A landscape with many valleys, sampled at points; each row gives a point and its height.
A ball rolls from a point to the lowest of its 2 nearest points, and stops where none of them is lower. Distance is the straight distance between rows; heights are no part of it.
pago height 5.59: [118 137 104 127 149 102 145 153  72 114 141 130 131 148 101 139 110 171
 155 116 162 122  79 106 151  93 112]
kuf height 3.52: [ 51 137 109 156  75 148 141 120 201 172 160 170  81 137 119 190 115 157
 110 117 110 100 110 115 131 138 138]
Sil height 2.57: [151 146 136  89 121  72 115 127 101 113  90 121 117  61  63 127 149 102
 142  95 119 174  82 129  84 115 136]
peza height 6.41: [216 137 105 100 112  70 111 179  84  74 171 133 179 109 116 119 120 126
 106 119 105 104  83 113 106 111 118]
rumir height 6.14: [ 94 101 119 151 140 148  72  89 149 160 144 188  75 137 120 206 103 111
 144 122  99 141 138 159 152 159 132]
Navam height 5.09: [111 158 141 134  87 116  87 116 179 148 110 126  73 146 129 180 129  82
 129 116  97  85 157 167 100 131  92]
Bureg height 2.60: [156 101 173  86 118 154  88 111  70 158 171 110 208 133 122  85 104 147
 161 149 166 136 170  78 169 124 146]
kos height 6.22: [181 139 142 106 117 112 137 150 130  52 105  78 151  89 134 105 123 156
 132 136 170  89 108 160 139 104 146]
toval height 2.65: [123  70 133 160 107 173 160 127 127 137 148 121 107 156 178 114 123 104
 101 122  95 141 186 129 141 121 129]
savo height 6.53: [199 147 172 106 110  96 115 182 127  62 107  84 166  71 136  98 125 147
 147 132 141  84 114 178 121 139 127]
Zanuf height 0.83: [ 99 158 137 104 127 114 198 166 189 129 111 149 153 103 100 127 132  99
 128 114 131 140 102 121  51 143 116]
fufo height 6.15: [195  99 156 122 123  85 124 171  84  94 165 103 182 135 124 100 113 145
 107 102 113 123 115 110 134 104 109]
bak height 5.50: [152 119 119 175  86 134 152 122 150  69 107 108 113 134 168 127 120 169
 115 144 131 102 127 150 143 119 144]
Rukog height 3.10: [126 124 149 136  97 152  74  76  89 118 106 145 101 135 150 144 106 144
 138 131 130 149 191 138 159 136 168]
Kifon height 4.93: [126 174 134  79  91  88 156 180 180 176 148 143 135  98  93 142 141  81
 126 105  96  76  81 129  66  94  85]
tudu height 6.93: [ 98 123  80 204 123 159 135 116 143 115 135 128 104 137 178 124 116 157
 141 196 133  84 137 149 183 143 152]
nar height 7.05: [114 105 129 155 175 170 165 134 138 126 136 104 172 153 172  89 140 101
 118 155 162 130 186 131 106 143 126]
dirar height 5.71: [ 76  98 113 143 191 165 142 103 153 179 140 151  87 107 130  99 115 107
 124 170  71 164 141 123 186 138 139]
soned height 4.71: [147 136 135 145 138 137 138 118 100  89  80 104 149 152 139  90 159 192
 134 166 199 143 117 130 142 127 153]
pofaz height 3.92: [ 98 136 121 103 134 116 103 116 164 103  95 132  81 111  88 192 135 113
 148  95 154 142 102 165 104 126 109]
fege height 4.65: [107 152 133 100 152 117  86 106 118 102 102 118 119 116  84 155 132 121
 161 103 180 142 131 141 117 121 127]
rur height 2.90: [155 128 157 137 148 108 102 134 123 117 117  99 153 135 132 104 141  86
 106  98 125 140 176 123  83 128  99]
Siv height 5.51: [131 102 131 188 135 122 122 146  87 107 156  89 128 149 155 112 120 151
 134 134 128 115 157 129 174 136 104]
Fup height 5.41: [ 83 106 115 122 230 141 133 110 140 194 155 162 119 107 102 119 108 106
 129 153  93 150 123 122 180 138 118]
Mazo height 4.01: [128  91 134 154 106 183  79  89  85 111 134 126 105 132 184  94 125 121
 131 159 127 152 206 132 174 147 171]
posud height 4.64: [144  63 161 117 110 188  99  93 105 128 151  76 128 127 160  81 148 119
 122 144 150 152 198 114 166 118 171]
vegu height 3.15: [116 129 143  97 173 113 177 127 126 143  99 161 138 135 106 133 139 148
  98  70 134 196  97 101  93 162 105]
serir height 4.15: [126 165 115 104 101  71 135 176 134  98 120 113 135  98  97 147 122  99
 155 109 130 102  79 151  93 102  99]
Zefof height 7.11: [123 111 107 173  92 144  77 116 104 147 152 143  76 139 188 148  94  96
 136 141  85  91 180 148 183 134 137]
Dus height 7.57: [131 106 126 161 123 161  84 119  99 126 148 105  90 109 168 117 102 114
 159 172  93  81 187 164 215 120 148]
sobiv height 2.48: [155 161 127  22 131 150  98 100  90 167 156 169 176 141  99 134 121 154
 129  97 150 168 130  42 109 139 141]
Ren height 2.22: [159 140 134 109 165 122 143 143 121 104 127 144 200 142 138 106 127 102
 113 122 151 134 150 111  72 126 124]
zekol height 7.93: [132 102 150 139 149 172 114 117 116 117 135  88 138 117 158 115 113 113
 147 168 134  87 189 170 182 111 150]
Vut height 5.70: [110 134 123 142  83 124  72  98 159 143 122 183  68 149 140 210  98 100
 135 109 115 109 135 164 120 149 116]
sov height 4.43: [136 156 152 133 119 102  92 132 152 148 115  93  87 145 119 154 140  70
 130 120 108  72 159 162 100 105  69]
Mem height 2.17: [103 112 137  88 211 180 136  79  93 199 132 148 162 125 127  74 141 147
 122 140 134 187 133  91 156 149 153]
Tepem height 3.24: [150 132 135 195  32  86 134 152 162 105 121 120 120 116 124 119 127 130
 113 131  57  99 116 133  97 163 122]
Zeki height 2.39: [ 98 132  99 131 190 147 178 113 136 167  96 159 119 159 112 135 145 162
 120 134 171 173  80 122 121 134 131]
zin height 6.62: [129  90 104 180 135 175 139 106 113 104 128 104 114 146 185  97 139 166
 121 196 147 134 144 149 194 127 163]
Kevet height 4.03: [ 77 143 125 125  90 112 168 147 205 165 143 147  82 119  89 180 138 143
 113  83 112 119  80 111 110 129 104]
Teroz height 4.95: [158 108 130 175 110 112 107 153 121 102 152  62 112 139 178 124 125 130
 116 114 113  78 161 141 166 129  96]
tupub height 6.61: [ 87 108  95 171 144 139  73  92 125 148 149 161  79 128 144 154  98 108
 144 166  91 127 154 145 185 154 143]
dofe height 6.01: [ 92  87 107 161 177 165 128 118 126 144 147 116 108 118 148  76 117  99
 132 191  78 140 154 121 193 117 148]
Tipod height 3.76: [149 187  80  82 162 135  97 140  78 134 122 178 173 192 124 130 168 167
 137 159 195 166  74  85 113 129 164]
tutel height 4.24: [143 124 141 184  45 124 112 163 149 120 144 100 108 155 197 134 115 118
 123 130  78  66 169 145 148 156 107]
Filer height 2.85: [152 158 126  50 142 114 102 111  91 141 128 164 174 146 104 118 141 161
 126  93 166 185  87  52  91 142 137]
sibut height 3.66: [126 143 133 175  30 103 107 145 162 119 128 142 108 153 161 157 112 124
 124 124  71  73 134 136 119 150 115]
vufu height 2.78: [103 107 141  89 190 194 165  80 106 191 127 133 126 110 156  85 154 130
  90  89 120 188 167 103 159 155 137]
meb height 3.14: [131 163 104  74 150  76 124 130 127 100 100 132 127  83  92 133 150 112
 131  99 163 168  60 110  73 107 134]
vogi height 4.70: [ 87 119 123 107 176 133 137 131 129 165 146 156 111 122  76 185 108 129
 155  95 135 135 106 146 143 119 102]
lom height 6.44: [217 111 172 114 119  82 123 176 129  84 148  85 192 107 148  86 122 102
 104 136 117  95 132 175 104 143 117]
difon height 1.57: [136 166 119 108 147  99 166 167 139  94 118 156 183 121 106 113 128 106
 133 130 151 144 102 117  54 142 126]
tam height 5.90: [158  88 146 156 143 113 135 163  72 108 172 102 172 160 152  96 114 149
 116 112 130 121 144 110 155 118  97]
mek height 3.12: [ 98 136 111 144 122 134 135 101 166 110  89 147  87 132 121 172 122 134
 128 115 140 151 133 145 105 140 143]
galod height 4.94: [139  78 159  92 121 195 130  61 117 142 121  86 130 127 154  86 155 148
 105 119 150 177 173  94 141 110 172]
zak height 3.65: [150 155 145 152 124  78  89 140 155 122 112  84 125 115 132 116 146  73
 114 115 110  91 166 148  78 139  80]
Vitis height 6.16: [173 168  61  93 118  74 128 187  92  68 169 161 157 126 115 140 125 130
 123 123 117 117  60  99 100 102 111]
zezu height 5.04: [ 78 108 124 111 202 147 145 118 158 199 158 170 107  97  81 178 106 119
 146 117 113 133 107 147 167 146 102]
pizut height 5.16: [ 86 122 113 157 134 117 148 137 113 130 141 136 107 147  92 172 103 164
 155 109 125 127  99 132 154 125 107]
fam height 1.95: [159 127 153 121 114  90 130 109 122 108  76 123 111  78  75 114 145 104
 114 100  99 167 118 141  75 131 145]
linin height 2.81: [ 84 127 120 180  68 139 138 136 158 157 157 131  95 151 138 167 109 139
 120 128  88  69 140 117 150 128 119]
tatoz height 4.27: [142 165 110 130 166 124 128 136  82 128  89 144 167 172 126 102 157 178
 149 169 213 143  87 120 134 121 155]
kozit height 2.82: [ 91 128 123 135 165 132 187 133 152 149 106 162 127 160 107 148 137 153
 119 102 148 184  89 116  98 163 101]
Sotet height 2.52: [136 149 145 171  37  92 155 154 182 140 130 119 121  82  94 117 160 105
 112 140  57  83  98 137  69 150 141]
parad height 5.89: [141 144 114 141 116 113 178 156 156  62 101  92 144 119 133 119 123 143
 139 147 163  92 100 140 115 118 129]
goz height 3.32: [134 172  90  68 192 137  87 111  87 157 146 183 165 177 120 139 157 159
 118 119 184 182  91  73  99 150 138]
lavug height 2.03: [142 132 159 135  84 140  99 103 115  99  98 134  97 132 137 166 103 132
 138 120 107 108 170 163 154 118 143]
bul height 4.67: [133 177 118  91  67  74 129 178 154 128 120 101 131  84  97 136 143  73
 156 126  97  63  61 161  90  99  93]
giluv height 3.67: [116 166  91  62 117  67 150 169 147 113 132 140 120  74  96 156 132  79
 147 103 134 140  45 135  83  86 112]
foge height 6.63: [181 114 162 134 122 103 134 183 146 106 158  84 182 141 162 103 114  98
 108 132 121  75 149 159 115 127  95]
Dusu height 2.04: [156 127 141  44 128 171 109  76  96 182 154 133 194 132 106  99 106 157
 152 125 165 152 148  50 131 112 152]
tiz height 5.88: [137 151  82 117 154  88 155 155 108 117 146 148 148 142 119 134 126 151
 113 112 154 130  71  94 106  96 102]
vor height 3.09: [118  79 146 135 137 184 176 115 119 163 132 128 110 142 168 105 145 120
  84  92  97 184 184 107 141 137 121]
nizi height 1.94: [111 110 138 164 104 137 158 133 142 146 139 127 105 152 139 150 117 120
 114 109  95 112 163 125 132 121 113]
lalu height 2.24: [101 127 118 123 177 136  88  76  92 163 113 129 115 140  87 123 150 182
 161 164 180 168  93 106 178 124 160]
lat height 6.32: [106  88 111 166 178 181 123 100 110 145 129 111 127 134 161  63 155 127
 129 200 130 157 142 126 181 119 171]
zab height 0.67: [161 140 160 128  89 109 108 120 123  86  83 115 100 112 109 143 126 124
 131 108 103 121 138 156 116 110 130]
dez height 6.83: [140 112 135 156 145 127 146 174 148 114 168  93 182 152 180  91 127  85
 114 139 142  92 175 131 104 139 101]
Liv height 1.68: [107 109 109 135 172 172 159  72 119 149 100 142 101 140 130 135 140 166
 111 141 143 167 130 121 151 122 157]
bovu height 1.65: [127 144 152 130  83 106 175 151 198 135 102 125 125  86  96 118 148  86
 120 123  90 114 119 144  53 131 128]
ziri height 2.46: [ 93 121 103 131 136 167 148  74 147 125  92 170  75 126 127 177 117 153
 125 132 145 152 121 149 141 125 165]
laku height 1.23: [105 121 143 109 172 152 112  93  76 154 120 133 166 143 106 101 128 169
 155 150 167 157 130  98 155 132 154]
zusuk height 4.51: [ 95 158 144 100  80 113 167 160 200 173 140 127 105 113  90 164 137 111
 117  99 100  71  98 129  97  89 104]
piga height 5.10: [152 129 142 156  99 134 137 109 123  54  71 111 128 132 144 103 141 177
 128 152 164 152 136 143 129 132 159]

Call two points neighbours if one is among the 2 nearest of the other. Go from one point of each pair to the other, from neighbour to neighbour, staying as low as possible. Name the highest point that can't be avoided.
Liv / zab -> Kifon
vogi / Dusu -> tudu
laku / Liv -> lalu
lom / laku -> savo
Dusu / nizi -> vor
Dusu / Liv -> Bureg
vogi / Zanuf -> peza

For each start below, name the point where the ball stops.
posud -> zab
zusuk -> nizi
giluv -> zab
tupub -> Zanuf
kos -> Dusu
tudu -> Dusu
Tipod -> Dusu
sibut -> Zanuf
zin -> vogi
Vitis -> vogi
